Each row is a point on a landscape with many valleys, with its height.
A ball rolls from a point to the lowest of its 2 nearest points, and stops where none of them is lower. Distance is the straight distance between rows; heights are no part of it.
<535>: [126  56 108 122  53 148 154 145 127 124  85  98 203 104 149 140 150 138
 101 109 139 143 113 121 128 128 135 123  92 151 123 145 147 168 109 132
 146  83 173 122 101 104 128 160 190 107  75  74 124 139]  (h 75.9)
<407>: [129 120 131 123  86 130 152 124 172 112 117 130 134 149 146  95 112 120
 131 108 160 100 117 167 100  84 144 157 178  94 144 107 190 114 126 129
 144 106 149 162 153 149 112 117 136 123  89  70 162 162]  (h 48.0)
<840>: [108  72 117  98 141 119 147 121 105 160 131 107  86 122 149 176 137 101
 129 148 178 109 137 114 141 135 116 163  72 149 160 107  75 120  70 104
 111 143 131 126 107 135 143  88 135 112  99 146 162 156]  (h 60.7)
<799>: [130 129 150 179 159  84 175 148 128 122  82 136  75  82 198 105 157 107
 107 140 156 123 140 139 197 101 137 123 107 118 134 116  60 128  92  85
 127  68 119 145 173  91  82  99 170 169 105 172 114 120]  (h 75.8)
<322>: [151 202 167 124 155 109 100 123 163 129 193 117 123 176 153  94  95 174
 167 105  20 119 160 131  96 128 117  95 131 114 119 108 101 104 149 105
 101 176 134 110 143 162 157 109  86 167 156 139 120  93]  (h 34.5)
<998>: [ 94 179 156 148 159 146  66 127 131 161 164 110 170 153 107  91 144 151
 103 135  43 108 146 128 141 156 150  62 158 153 141 106 127  80 134 143
 132 168 145 168 138 143  99 155  64  95 216 113 117 113]  (h 71.3)
<25>: [ 84 160 143 147 120 126 138 151 103 129 172 161 142 159  75  98 147 134
 125 160 126 125 156 119  97 149 133 115 150  62 133 193 165 108 175 142
  99 156 129 120 137 153 109 127  81  93 191  93 199 133]  (h 81.3)
<1130>: [160 107 136 101 135 133 134  44 113 162 135 135 155 125 129 178 197 144
 115 113 122 148 174  69 108 133 186 141 124 139 100 140  83 125 108 139
 136 115 158  91 128 144 137  94 201 121  71 137  89 114]  (h 65.5)
<261>: [ 97 102 140 143 123 126 161 133  96 186 152 129 132 159 120 114 161 143
 106 141 153 145 111 152 151 139 188 165 136  99 128 162 133 118 124  95
  95 115 111 105 106 195 171  75 182 152 119 155 129 152]  (h 25.3)
<54>: [143 140 122  81 154 123 132 123 123 155  89 101 195 115 137 155 147  97
 123 125 111 143 116 148 159 142 157 113  77 129 122  77 113 131 112 125
 143  75 132 151 141 169 117 137 211 125  75 138 120 114]  (h 81.5)
<623>: [123 160 135 125 142 152  99 132  93 168 134 162 132 150  95  78 105  98
 153 107  59 121 155 112 152 153 168  99 144  92  80 170 131 142 174  91
 109 153 146 101  99 163 128 118 123  82 123 173 138 107]  (h 64.5)
<1179>: [116 103 150 124 179 111 114 132 111 157 111 105  64  82 168 189 179  96
 112 180 181 137 133 129 131 122 112 126  91 152 161 125  90 125  66 109
 138 121  99 140 131 131 122  91 135 150 119 158 117 160]  (h 63.1)
<837>: [137 176 160  99 160 118  65  71 127 159 108 112  96 138 101 133 133 144
 169 115  66 135 148  84 173 121 175 114 114 115  96 119  79 113 124 138
 124 126 126 101 118 167 165  79 153 153 106 187 104  67]  (h 82.1)
<208>: [140 131 118 103 141 190 194  78 117 158 152 157 139 104 135 101  79 133
 126 101 116 133 178 115 117 151  85 126 205 171  77 139 151 155 117 153
 126 123 148  90 127 117 118 111 164 107 125 150 153 128]  (h 50.5)
<939>: [113  96 112 151  74 167  95 118 135  96 146 138 170 155  89 159 122 144
 102 103 151 107  85 103 155  72 126 101 124  97  94 168 162 163 152 119
 116 156 132 127  89  98 140 148 126 117 144  78 116  79]  (h 69.8)
<1230>: [152 140 161  93 126  74 107 100 177 125  88  68 218 147 134 189 206 170
 139 109 146 121 157 149 111  87 161 113 143  97 130 113 152  85 104 139
 127  92 141 161 142 143 102 166 140 146 116  99 119 130]  (h 74.4)
<1103>: [170  95 135 144 140 115 132 115 135 113  94  90  96  76 146 145 129 150
 164 139  82 122 122 163 138 116  86  95 105 118 151 112 106 151 131 125
 143  73  73 165 150  62 124 146 123 157  87 148  93 131]  (h 60.9)
<921>: [133  89 122 118  69 128 166  96 167 111 120 145 154 153 132 160 122 175
 142  89 158 153 150 124 126  99 134 164 127 130 136 145 143 111  82 127
 118 130 166 103 110 126 150 125 104 106  79 119 130 145]  (h 45.1)
<234>: [106 102 119 119 140  82 186 176 121 124  88  71 154 113 147 147 130 112
  83 145 147 112 100 182 146 117  95 156  98 123 156  89 134 151 120  88
 152  92  90 113 127 144 177 122 162 137 141 133 174 166]  (h 67.0)
<404>: [144 171  86 121 158  97 185 139 106  60 135 154  83 115 114 119  54 151
 180 101 105 154 131 110 106 175  86 135  99 114 102 136 168 169 161 139
 108 167 112  80 120 117 147 135  92 128 125 118 163 138]  (h 41.5)
<984>: [101  60  96 113  37 145 128 157 146 113 108 115 175 153 114 138 142 144
  93 104 167 101  94 112 152 100 142 122 108 128  98 130 173 170 138 114
 137 125 152 132 101 129 146 155 180 111  81  85 145 126]  (h 73.1)
<1278>: [111 109  81 150 143 133 141 168 103  87 103  88  86 143  66 149  64 137
 100  99 161 125  81 128 165  99 108 146 102 133 117 108 186 158 160 121
 126 169 115  76  99  69 144 152 142 138 167 121 143 141]  (h 46.7)
<1022>: [107 117 185  91 160  68  80 115 121 144  96 112 107 127 155 107 131  88
  85 134 149 123  91 156 191 124 135  99 143 162 160  98  99 133  94 107
 130 116 140 124 113 132 111  95 129 154 163 201 129 120]  (h 81.9)
<706>: [134 161 105 180 160 152 159 129  93 136 182 118  74 132 109  99 101 144
 150 146  53 134 116 141 142 130 124 143 112 107 139 102 132 110 137 103
 102 153  98 128 139 155 180  77 113 169 168 121 119 143]  (h 22.2)
<975>: [112 157 172 146 138 113  88  80 132 138 176 142 170 151 137 104 172 148
 143 112 105 101 171 131 105  93 164 101 176  83 108 162 136 116 155 114
  77 148 174 163 129 137 119 141 151 109 116 119 128  93]  (h 42.4)
<610>: [162 117 112 113 103 171 112 103 113 124 128 169 119  85 125 142 141  99
 138 141 148 122 128 127  81 129 132 146 133 138 121 179 152 129 160 117
 126  83 100 157 132 109 128 152 168 116  86 130 114 137]  (h 79.7)
<1339>: [132 148 171 121 183 138  65  78 122 192 129 110  76 128  95 149 137 106
 150 148  71 123 144 104 143 136 141 107 139 119 130 102  95 123 124 135
 128 151 111 141 127 160 129  84 143 135 141 147 109 115]  (h 80.0)
<1210>: [ 83 120 165 148 141 127 150  87 114 169 199 133 176 168 141  90 151 165
 100 121 126 118 128 158 130 109 177 124 175 104 136 153 137 112 120 101
  90 154 135 119 113 160 140 110 135 128 137 124 149 116]  (h 35.0)
<789>: [135 103 102 140  51 172 110 130 133  99 120 110 180 148 107 135 123 196
 129 104 102 131  95  96 175  70 123  74 112 101 100 187 119 145 139 130
 132 130 138  91  91  75 156 155 100 152 128  84 100  69]  (h 66.9)
<350>: [165 172 110 159 127 146 113 137 108 132 122 123 136 109 142 100 139 150
 154 140  77 102 117 128 120 138 172 138  50 107  98 129  99 128 216 100
 116 112 121 135  98 150 196 121 156 133  59 137 106 126]  (h 57.6)
<106>: [134 106  76 123  52 170 182 169 120 132  63 123 122 142 133 142  72 142
 102  79 149 147 105 101 161 116 132 153  69 165  77 141 108 154 103 139
 166  67 158  78 107 116 144 116 168 124 143 132 128 117]  (h 37.8)
<552>: [128 119  89 140 123 121 111 153 105  71 176  55  86 173  93 128  83 130
 135 130 102 122  80 123 150  77 122 131  68 124  99  98 166 165 172  94
 129 183 106  58 104  85 159 132 118 135 162 102 132 126]  (h 50.1)
<1058>: [163  97 130 140 139 176 123 137 141 141 129 140 151  69 101 168 167 124
 102 135 129 132 146 127  77 131 110 113 189 131  97 171 183 126 150 118
 137  73  73 173 139  99  97 162 143 102 133 106 116 179]  (h 77.0)
<410>: [109  79 115 161 126 173 150 139 141 135 116 100 135  79 123 161 164 162
  93 117 115 137 171 120  94 107 110 110 180 128  82 203 169 178 155 127
 124 106 112 128 110  84 127 128 139  80 123 109 137 197]  (h 74.2)
<38>: [130 110  90 156 146 133 186 115 141  62 177 137 138 149  89 128  98 191
 153  98 109 152 171 109 106 130 102 130 163 114  86 129 177 137 131 182
  94 188 156  86  91  97 121 161  43  92 108  85 150 149]  (h 53.2)
<1362>: [ 96 173 129 124 155 103  95 147 106 115 184 180  68 134 184  60  87  83
 164 139 123 125 111 122 130 155 129 112 125 113 143 161 106 137 150  87
 102 173 137 120 133 153 131 112 103 146 139 172 123 118]  (h 33.3)
<763>: [165  88 115 123  75 140 140 171 145 132  64 120 122 113 112 165 133  98
 118 135  97 151 128 127 173  90  90 180  85 143 136  99  94 140  87 111
 145  72 122 111 151 118 145 100 116 153 118 158  70 169]  (h 52.5)
<916>: [120 157 165  85 197 146  63 127 125 117 115 151 125 112 132 141 105 106
 111 108 128 105 116 136 120 174 105  67 181 162 143  89 154 103 103 162
 169  99 136 179 133 117  52 156  82 112 176 150 126 150]  (h 53.3)
<461>: [132 102 140  99  93 149 129 133 175 103 105 135 142 104 126 131 115 137
 100  98 198 102 123 141  96 111 117 159 191 138 132 142 191 137 120 148
 157  92 123 148 119 120 119 134 102 119  98  70 160 190]  (h 52.1)
<1178>: [181 112 126 105 104 142 180  95 146 130 113 182 111 118 114 137 131 166
 145  82 127 168 157 118 120 138 120 161 145 145 120 162 113  97  83 118
 129  88 118  80 137 128 143  91 143 159  99 157 106 150]  (h 38.8)
<543>: [112 133 111 182 135 102 182 186 101 121  94 137  82 118 174  87 135 100
 124 162 135 125 127 152 189 102 151 158  72 103 131 112  54 142 121  93
 107  70 104 117 155 104 120  62 155 161 117 178 134 139]  (h 72.9)
<55>: [115 174  90 146 153 126 152 144 103  97 160 177  80  98 127 106  83 119
 159 150 102 133 136 123  88 158  71 135 130 114 132 129 165 165 163 134
 121 164 126 118 147 137 133 153  88 113 139  93 158 148]  (h 45.2)
<985>: [141 177 124 147 143 130 103 151 109 102 186 140 131 115 154 126 132 127
 160 177  88 129 133 148  74 165  87  89 110 109 152 140 174 134 166 124
 115 166 123 194 160 158 127 167  83 108 150  75  96 130]  (h 50.2)
<790>: [112 161 169 143 140  67 171 133 135 133  69 134 172 119 188 105 171 160
  70 147 123 179 109 181 136 126 151 117 145 157 137 157 111 118  80 146
 133  66 147  83 140 156 113 124 178 165 138 130 112 130]  (h 54.9)
<483>: [123 160 191 133 171  97  71  90 115 103 109 134 174 111 147 120 175 186
  89 144 130 124  90 146 147 130 171  43 205 146 101 171 140 116 147 164
 124  87 126 133 114 121  91 143 132 135 161 145 119  93]  (h 58.5)
<667>: [111 106 106 152 110 133 103 155 182  85 157 121 166 164  82 135  98 142
  94 112 177 122 120 100 104 142 104 136 127 135 159  95 167 109 131 197
 137 196 131 144 101  77 104 197  52 102 143  61 154 101]  (h 75.6)
<760>: [116 136 162 136 176  84 102 138 110 128  70 124  72 107 151  94 149 107
  99 140 121 159 117 128 218  95 159  83 122 150 139 120  56 140  90 102
 130  98 137 129 153 105 120  82 150 176 151 219  89 104]  (h 79.1)
<914>: [133  87 120 137 108 184 126 136 132  99 114 156 104 126  75 120  55 151
 121  97 150 154 107  88 143 104  79 125 179 144  80 152 156 167 141 169
 168 152 104  72 106  55 132 174  64 141 133 107  95 120]  (h 59.2)
<2>: [174  93 143 137  96 102 147 163 150 108  77  91 156 110 130 140 131 120
 132 157 109 154 103 152 173  79  75 141 109 131 170  75 128 145 101 141
 159  64  88 134 164  99 143 133  82 166 117 129  96 153]  (h 56.7)
<31>: [137 147 191  97 183 104  49  97 114  99  82 160 127 116  97 135 155 134
 105 132 124 131 102 113 147 152 134  63 191 172 115 138 147 128 145 153
 128 118 133 171 124 121  79 159 102 117 175 167 100  86]  (h 57.9)
<756>: [ 95  93 123 150 114 164 126 144 142 137 147 110 156 121  66 157 179 128
 115 127 135 108 170 107 123 103 130 119 155  93  92 175 159 142 176 106
  92 143 128 151  95 122 128 101 152  61 125  81 170 184]  (h 76.9)
<1255>: [173 139  85 138 128 134 162 173 117  69 127 161  78 125 110 135  72 140
 175  98  88 136 130  96  99 160 117 135  58 140  91 166 149 176 193 104
 130 143 110  95  97 110 173 123 124 117  78 138 134 131]  (h 37.4)
<1114>: [130 180 145 160 141 143 140  99 137 141 207 114 122 152 116  92 112 180
 148 135  49 131 145 124 117 137 133 115 141 110 121 115 120  75 124 133
 102 165 116 115 138 157 167  99  76 153 174  97 134 122]  (h 28.6)
<491>: [ 93 100 136 139  80 126 167 154 148 115 158 101 122 174 117  82 130 126
 119 141 163 107  92 184 104  95 185 167 171 115 138  92 192 120 148 114
 131 141 116 135 147 175 130  91 152 147 132  89 176 154]  (h 43.3)
<411>: [142 119 130 100  75 122 102 160 136 146  50 107 118 125 122 182 165  93
 105 145 137 145 125 125 152  78 132 175  69 165 103 113 102 113 109 102
 150  86 141 130 150 169 121 101 155 142 119 155  73 165]  (h 47.8)
<1233>: [143 128 127 127 102 132 101  90  95 151  86 132 131 104 104 163 203 157
 126 148 126 153 139  95 116 138 199 145  82 137 124 178  81 112 140 128
 112  94 150 126 119 141 149 121 206 142  74 137  78 101]  (h 69.1)
<1302>: [111  86  97 115 110 133 161 145 142 153 124 130 104 171 100 162 115 110
 125 123 181 109 134 119 117 127 134 190  83 131 155  83 101 109  99 110
 122 156 134 122 105 182 172  88 147 103 124 141 173 159]  (h 56.8)
<1267>: [183  78 107 142  80 193 159 123 128 117 149 137 108 115  97 105  85 125
 139 143 131 180 144  96 115 104  82 145 170 174  98 127 175 156 124 152
 147 133 113  99 127  80 139 171  83 139 103 116  63 129]  (h 62.2)
<180>: [181  96 111 138 110 175 189 128 145 122 128 141 134  95 119 114  95 125
 131 138 173 171 136 145 123 127  61 182 175 173 150  74 146 137  70 159
 137  98 117  98 139 119 155 108 103 138 116 106  92 166]  (h 65.6)
<613>: [108 142 121 126 155 105 124  89 143 118 169 180 146 127 146 120 126 148
 105 141 175 126  88 147 144 154 100 125 127 147 184 152  89  74 110 119
 108 146 103 131 112 149 128 125  83 166 144 167 154 121]  (h 47.9)
<1242>: [117  89  64 157 149 134 147 151  86 102 121 103  81  68  90 145  68 113
 118 119 149 119 114 104 121 131  73 155 113 143 123 102 169 203 150 126
 128 167 102 125 111  49 125 182 127 116 114 124 137 151]  (h 42.5)
<751>: [122 156 159 134 165 109 118  82 131 122 130 158 173 114 149 132 168 178
  93 159 152 150  93 152 146 137 142  83 151 159 142 173 112  99 117 144
  99 103 110 125 113 155 127 118 140 176 136 153 112 105]  (h 53.8)
<668>: [138 107 165 149 156 137 101 127 132 167  90 121 102  96 128 202 178 117
  82 157 163 159 125 152 101 120 145 136 144 162 131 147 141 125 113 107
 138  91  75 125 120 168 156 110 149 135 132 132 100 147]  (h 67.6)
<1187>: [147 192 123 141 147 131 102 140 111 135 137 144 145 147 126  87 123 126
 164 135  63 110 142 114 119 160 174  99 101  74  71 181 115 151 223 105
 105 123 129 104  83 165 159 111 163  98  72 142 128 102]  (h 61.1)
<309>: [111  82 176 152 144 143 136 113 128 144 111 127  99 106 131 177 170 165
  91 130 157 151 161 123  95 135 147 132 182 147  92 196 141 136 101 128
 130  87 117 100  95 121 151  99 153  94 127 133 112 175]  (h 71.1)
<418>: [123 127  86 140 143 174 173 171 147 115 137 136 143  88  65 127 123 147
 121 141 144 127 150 110  93 153  78 137 185 129 124 106 179 125 149 201
 156 157 109 122 131 109  78 164  68  80 155  53 145 179]  (h 36.9)
<200>: [144  76  82 126 102 174 120 141  98 113 175 140 129 103 108 154 119  71
 141 144 139 127 122  92  85 174  83 154 120 133 167 100 149 130 125 135
 154 172 107 174 148  63 122 181  88 104 143 109  91 136]  (h 29.9)
<1097>: [111 163  87 123 154 175 150 132 120 141 133 149 137  74  97 123  82 122
 105 120 156 107 144  95  73 189  63 181 202 147 139  97 142 147 132 192
 172 134 114 136 146 106  93 155  93  93 178  79 160 172]  (h 41.8)
<191>: [139 122 139 127 136 159 150  94 191 166 138 129 137 155 152 159 118 146
 128 104 164 128 178 147  96 123 118 141 153 136 163 101 130 115  80 155
 114 133 154 131 101 153 134 144 120 105 112 109 189 119]  (h 51.2)
<199>: [ 90  93 120 129  65 102 202 176 128  94 118 115 124 164  95 111 111 150
  92 122 186 126 100 158 143  93 141 195 141 138 127  83 189 131 125 109
 134 138 140  95 132 168 153  98 155 161 152 115 164 165]  (h 38.7)
<759>: [132 128 119 104 154 124 141 110  94 156 101 132 146 110 166 110 114  84
 114 131 117 118 104 152 189 134 127 116  72 137 129  90  81 166 114 129
 116  97 117 140 120 147 118 101 188 126  80 169 136 115]  (h 84.1)
<1086>: [100 128 169  83 122  46  96 118 147 151 155  71 125 145 162 138 190 107
 156 173 176  86 118 165 100 108 170 132  94 109 190 101  72  89 116 116
 113 129 121 150 165 134  98 132 144 163 163 160 166 111]  (h 89.1)
<260>: [125 151 131  86 128 107  61  95 138 150 129 178 117 147 154  86 116  73
 163 128 169 110 122 126 135 157 173 127 107 112 113 132  89 130 150 135
  93 151 171 136 116 169 125 134 169 112  74 192 106  62]  (h 87.6)
<919>: [117 132 139  97 110 108  80 104 145 149 132 180 145 148 149 109 142  67
 154 119 211  99 126 126 113 151 158 146 107 100 172 127 104 117 126 143
  94 134 143 183 135 175 104 157 168 132  91 159 143  73]  (h 85.2)
<603>: [139 190 153 145 136 120  63 142 151 168 181 105 106 212 161  80 104 103
 167 111  76 103 164 123 109 130 171 124 114 101 138 104  80 100 166 101
 105 170 158 128 113 159 145 136 113 137 148 151 136  74]  (h 41.6)
<299>: [166 169 131 143 139 141  92 142 138  81 164 139 171  97 105 131 149 161
 180 161  84 108 166 133  79 149  70  63 129  97 120 139 153 115 150 172
 108 148 105 170 158 141  94 175  52 106 123  65 114 118]  (h 54.1)
<1168>: [144 129 150  98 106 142 107  83 137 136 150 182 141 119 129 142 163  88
 148 131 198 126 147 122  74 138 150 153 153 123 129 155 160 109 109 132
 101 122 156 171 140 147 104 136 175 108  83 125 114 107]  (h 82.3)
<8>: [ 75 162 149 110 149 103  91 116 121 143 196 169 119 140 146  64 114 100
 132 152 159 110  93 154 127 160 130 112 144 127 181 153 100 107 130 127
 103 172 129 154 145 142 107 130  98 139 167 147 159 100]  (h 40.9)
<1165>: [156 106  71 135  80 178 149 155 120  91 102 135  63 124 118 130  47 118
 141  91 123 133 113  86 141 117 127 156  59 163  79 138 120 166 144 119
 171  90 127  96 113  64 165 130 135 126 119 154 111 115]  (h 30.9)
<925>: [ 96  87 142  96  51 114 130 190 152 142  52 112 152 171 127 181 159  88
  73 128 147 103 103 132 141 107 121 180  79 155  84 113 133 128 103  90
 155 132 139 129 118 197 133 126 149 125 108 135 119 161]  (h 41.0)
<363>: [177 116 129  54 165 126  92  98 126 177 115 152 104 133 153 163 165  37
  99 125 164 126 134 122 111 142 147 145 142 148 132  68 102 116  95 120
 177  97 128 133 163 164 103 114 182 136 127 172  98 127]  (h 53.0)
<238>: [129 179 154  84 148  53  80  85 132 160  69  91 135 144 130 128 166 129
 139 148 122 146 107  99 183  86 189 123 119 123 124 106  67 118 134 144
 124 128 154 117 128 176 132 109 159 162 131 182 101  56]  (h 84.3)
<112>: [133 145  94 139  84 127 101 161 112  82 167  79 127 157 111  96 127 139
 128 146 111  89  84 128 142  95 170 145  52 114 100 130 151 134 214  72
 117 137 115 117 103 128 198 123 136 133 105 119 112 126]  (h 53.9)
<333>: [156 109  88 114 124 185 145  98 136 160 184 146 128 130 127 148 114  71
 149 143 127 134 152 122  80 175 114 164 141 147 159  89 122 102 100 139
 153 168 122 166 148 127 124 147 137  99 126 115 109 128]  (h 38.1)
<809>: [124 176 111 148 133 121 122 137 156 137 179 144  91 205 135 108  94 107
 178  95 107 109 152 125  90 145 156 143 105  87 160 132 112 111 161 120
 112 179 146 146 125 150 146 125 102 110 146 126 201  92]  (h 47.5)
<270>: [ 88  76 121 123  59 120 150 200 152 104  93 123 144 171 121 160 127 113
  63 105 184 106  79 141 151 100 102 172 127 145 124  83 175 146 110  95
 158 155 118  89 128 185 151 125 134 154 161 112 121 154]  (h 33.2)
<1234>: [113 158 178  90 148  51  51  88 148 184 161  67 146 156 128 111 176 123
 149 157 149 116 110 138 126  96 185 119 122 116 141  98  77  98 127 132
 114 138 122 121 141 149 118 137 149 164 180 168 118  60]  (h 86.7)
<300>: [ 91 149  98 162 163 104 163 123 143  88 173 133 116 148 141 124  95 158
 139 128  91  97 124 108 113 177  73 133 113 103 187  98  95 105 127 163
 139 208 117 117 122  74  86 152  57 109 146 115 178 121]  (h 79.6)
<94>: [122 117 129 111 129  86 164 114 110 113 150 123 119 113 203 102 163 101
 138 130 169  86  99 126 167 129 133 136 113  91 185  91  89  95  94  70
 118 148 134 168 135 105  72 132 132 156  97 127 142 116]  (h 89.0)
<824>: [169 131 121  95 152 162 110 101 111 167 163 151  73 103 169 141 136  44
 145 159 146 121 133 121  87 153 121 137 149 143 155  86 101 106 104 127
 161 114 104 161 177 126  96 110 161 141 139 153 103 146]  (h 46.1)
<379>: [178 114 136 119 121 154  88 106 170  90 137 118 142  96  95 148 127 151
 187 163 102 115 149 134 100 123  69  95 128 140 127 134 146 121 137 164
 112 145  93 164 129 101 114 164  63 127  93  98 110 120]  (h 57.1)
<1262>: [164  83 128 134 122 137 149 155 161  97  90  67 154 129  89 129  88 162
 119 137 124 144 101 150 155  78  83 124 141 139 129  95 163 147 126 151
 160  98  77 115 125  92 154 126  80 143 127  90 138 147]  (h 60.0)
<987>: [143 192 170 130 144 115  48 110 103 128 168 126 174 161 143  90 157 117
 161 122 102  97 145 157 106 125 160  87 172  91 129 143 153 103 173 100
  99 162 160 190 148 157 113 167 133 138 160 114 101  94]  (h 47.7)
<183>: [124 186 166 138 155  99  46 167  83 133 183 129 158 141 163 116 153  76
 166 165  89 102 138 114  98 167 122  74 109  64 151 131 133 145 179 102
 106 175 157 193 162 160 123 163 123 105 178 108  97 106]  (h 52.9)
<841>: [141  48  90 163 144 167 161 155  93 122 140 122  82  74 111 147  96  82
 108 128 144 136 126 101 115 131  81 167 128 143 127 100 144 168 145 106
 151 132  71 156 149  35 116 194 119 117 130 138  88 151]  (h 37.6)
<474>: [132 115 135 106 181  53 125 138 114 147  80  87 112  90 180 211 220  99
 116 163 153 156 120 124 128 116 132 113  82 118 147  98  79 113  76 115
 138 122 110 146 155 149 106 123 139 170 125 155  82 143]  (h 58.7)
<659>: [115 110 108 125  85 129 177 189 116 138  45 134 111 103 136 153  98 123
  76 106 166 156 132 128 122 155 125 180  89 184 120 160 111 153  95 116
 152  64 148  86 110 144 178 121 180 120 125 142 137 153]  (h 44.0)
<1137>: [103 153 126 103 113  58 134 115 129 116 139 101 111 102 182  86 160 119
 167 174 164 118 100 164 132 101 131 140  92 132 171 123  88  97 112 109
 114 125 137 131 178 120  96 123 114 180 120 165 137 135]  (h 91.2)
<46>: [110 121 103 157 136  91 223 164 101 114 105 122  88 115 150 118 107 118
 119 135 159 145 112 148 181 114 106 179  93 132 148 100  93 150 106 103
  96  92 114 105 146 105 161  67 159 159 147 166 167 157]  (h 70.3)
<1125>: [ 98 143 124 138 169 132 129 117 113 132 158 136 101 139 149 104 117 123
 141 127  38  71 148 116 152 156  79  95 134 103 158  99  96 130 139 100
 148 195 134 128 130  99  77 128  77  92 157 127 169 124]  (h 81.8)
<84>: [105 128 153 128 148 117 164 139  85 128 144 127  80 119 205  71 126  67
 138 133 155  82 107 126 185 153 140 128 120 103 143  69  95 145 112  94
 115 136 136 157 116 123  86 101 156 126  91 142 157 129]  (h 86.9)
<1031>: [114  93 131 155  94 112 172 186 135 116  77  53 172 130 121 151 118 166
  58 126 132 142  89 181 152  83 108 133 122 156 114 131 164 150 141 102
 174  77  89  88 107 120 184 129 139 141 163  97 146 151]  (h 63.5)
<292>: [150 120 149  73 165 126  89  69 120 191 101 172 134 135 121 143 158  83
  83 120 145 159 131  88 148 127 193 130 155 169  94 111  91 142 106 120
 141 120 164 105 126 173 133 109 188 111  92 179  85  72]  (h 60.1)
<926>: [ 88 162 117 105 172 170 121 154 114 150 124 143 137  89 137 134 120  93
 138 126 115  85 147 110 107 196  77  98 167 129 151  92 127 145 114 172
 198 131 125 172 160  91  55 148  91  70 179  96 165 165]  (h 47.6)
<1116>: [161 145 150  94 139 171 138  67 139 161 141 192  95 125 121 108 103 115
 119  96 129 154 158 125 125 154 119 139 188 180 109 123 120 115  81 142
 143 103 147  85 148 136 117  83 144 143 122 170 126 127]  (h 45.0)
<1045>: [119 105 109 138 125 141 120 139 119  57 136 140 126 180  74 118  68 175
 115  75 159 149 122 115 148 100 124 125 152 105  77 133 198 138 117 172
 125 202 157  54  98  68 109 169  73 120 115  78 111 135]  (h 56.1)
<1166>: [147 129 125 117  43 130 108 114 140  68 120 100 133 138 116 141 110 206
 167 105 105 131 117 109 139  96 129  94  86 148 100 197 120 105 139 125
 119 119 136  92 112  93 165 126  86 147 134 104 120  81]  (h 64.0)
<958>: [116 137 144 166 111 107 215 168 130 130  59 133 146 110 169 107 131 152
  86 131 153 182 130 161 133 142 128 152 122 161 135 171 117 144  88 137
 130  50 156  90 124 149 159  91 190 142 127 120 138 147]  (h 49.6)
<526>: [146  98 110  97  79 117 157 147 137 140  61 112 210 112 136 155 145 102
 120 135 117 157 111 147 126 145 136 152  65 141 124 113 147 135 110 131
 145  84 154 159 136 147 109 171 185 114  50 117 100 144]  (h 78.8)
<92>: [164 139 117 120  91 101 103 115 158  86 152  94 117 140 140 137 118 157
 185 144 106 107 133 141 112  92 105 126  76 146 144 143 120 107 146 118
 102 140 134 133 143 120 161 144  76 148 114 123 127 100]  (h 60.8)
<1095>: [152 137 124 118 108 113 112  79 148 126  85  85 207  93 139 135 189 168
 164 102  95 116 144 134 127  95 170  93 143  90 127 148 115 110 139 136
 122  91 158 145 120  99 118 150 192 123  69  82 122 126]  (h 71.4)
<1073>: [167 156 132 130 121 150 183 110 130 115 103 185  78 114 146  88  96 156
 186  77  85 167 142 117 119 161 160 121 126 131  95 204 122 131 124 142
 140  73 131  97 122 124 141  93 162 149 111 152 122 126]  (h 32.0)
<564>: [106  88 110 127  73 141  80 134 143  85 158 148 156 168 106 140 105 110
  89 123 184 103  64 122 141  92 106 138 119 112 145 117 146 121 128 123
 132 181 119 136 119  97 118 164  74 148 165 102 117  94]  (h 72.8)
<95>: [ 99 139  99 142 132 146 154 116 162 150 153 162 102 184 125 131  83 116
 143  83 175 128 156 119  97 149 138 179 113 119 180 117 123  97 121 140
 109 169 141 140 111 148 151 130 102 114 136 124 201 105]  (h 52.0)
<210>: [173 152 128 119 139 126 112  92 126 127  56 111 134  93 140 120 158 161
 158 126  94 141 115 141 112 109 165  81 150 122 129 159 133 132 147 154
 160  58 150 161 138 108 115 144 206 141  93 104  88 100]  (h 68.5)
<813>: [ 82 142 153 130 135 140  71 144 105 175 136 126 132 149  77  84  99  97
 129 136  79 136 149 135 164 157 128  95 163 132 125 137 152 128 144 105
 104 177 165 128 119 168 111 136  91  83 185 143 140 113]  (h 67.8)
<91>: [106 118  79 167 157 109 135 164 167  94 181 120 153 164 125 133 104 154
 121 140 124  98 113 111 108 165  96 153 122 133 195  85 113  91 142 213
 160 183 109 152 125  56  87 190  44 106 146  95 164 132]  (h 77.7)
<275>: [134 112  96 174 126 162 164 129  91 133 163 132  93 138  99 128 118 146
 124 124 108 156 122 134 144 114 158 173 132 116 121 144 158 109 135  91
  99 134  96 130 111 155 179  90 121 148 145 124 112 162]  (h 14.9)
<428>: [164 141 137 143 175 144 110 107 132 142  84 148  98  75 129 122 113 124
 132 105  67 129 121 155 129 125 109  74 141 131 114 134 117 152 150 125
 166  69  90 179 166  93 110 145 168 137 129 165 107 107]  (h 64.6)
<510>: [138 119 103 116 120 181 189  96 128 101 175 146 135  97 100 132  85 147
 174 118 131 140 203 100  80 162  67 142 167 153  83 160 172 152 131 176
 100 157 158  87 131 112 122 150  89  84 101  99 171 128]  (h 55.2)
<150>: [ 83 168 142 156 141 131 148 140 114 118 182 181 160 139 112 107 146 180
 133 149 128 131 194  99 117 159 109  77 143  86 114 151 129 115 134 178
  87 156 149 107 137 172 100 144  45  58 163  82 190 121]  (h 83.1)
<1218>: [101 147 183 133 188 121  45 114 108 179 135  91 108 143 140 167 159  99
 137 144  87 131 112 136 135 160 163  82 147 118 164  69  90  98 107 139
 167 151 131 188 145 127 112  96 114 135 201 142  88 125]  (h 77.3)
<823>: [146 136 125 116 130  57 119 162 127 137  31  88 138  94 123 209 196 105
  76 157 107 182 117 118 136 111 130 156  64 162 119 145  92 104  82 116
 155 116 138 129 148 160 125 132 157 161 116 143  64 146]  (h 53.1)
<498>: [139 189 128 113 130 108 119 116 121 109 115 184  79 115 164  50  68 121
 171 103 116 143 119 141 154 148 131  97 115 137 118 165  97 133 126 126
 121  96 147  92 138 132 142  81 135 165 119 191 122  95]  (h 23.6)
<856>: [ 67 130 141 137 141 135 163 156  93 172 144 146 151 135  92 104 133 144
 127 128 141 124 165 121 129 138 138 110 195  56  95 199 167 156 168 130
  89 145 123 111 104 153 109 105 139  72 169 104 194 168]  (h 79.3)
<156>: [ 83 158 167 158 160 138  83 145 146 195 153  99 141 182 146 127 116 121
 118 141  94 123 134 171 131 161 157  98 169 145 168 104 118  93 124 166
 169 161 129 184 138 125 109 102 111 107 211 125 132 130]  (h 74.5)
<1143>: [111  90 108 150 128 123 172  87 156  90 170 108 165 151 137 127 122 199
 137  95 114 133 167 137 106  87 131 122 157 112 107 143 152 128 123 165
  83 135 155 105 107  86 136 108  78 105  89 115 158 167]  (h 50.0)

For each start below, name the point where the ball stops.
<759>: <985>
<1086>: <200>
<95>: <275>
<510>: <498>
<300>: <985>
<183>: <275>
<483>: <498>
<998>: <200>
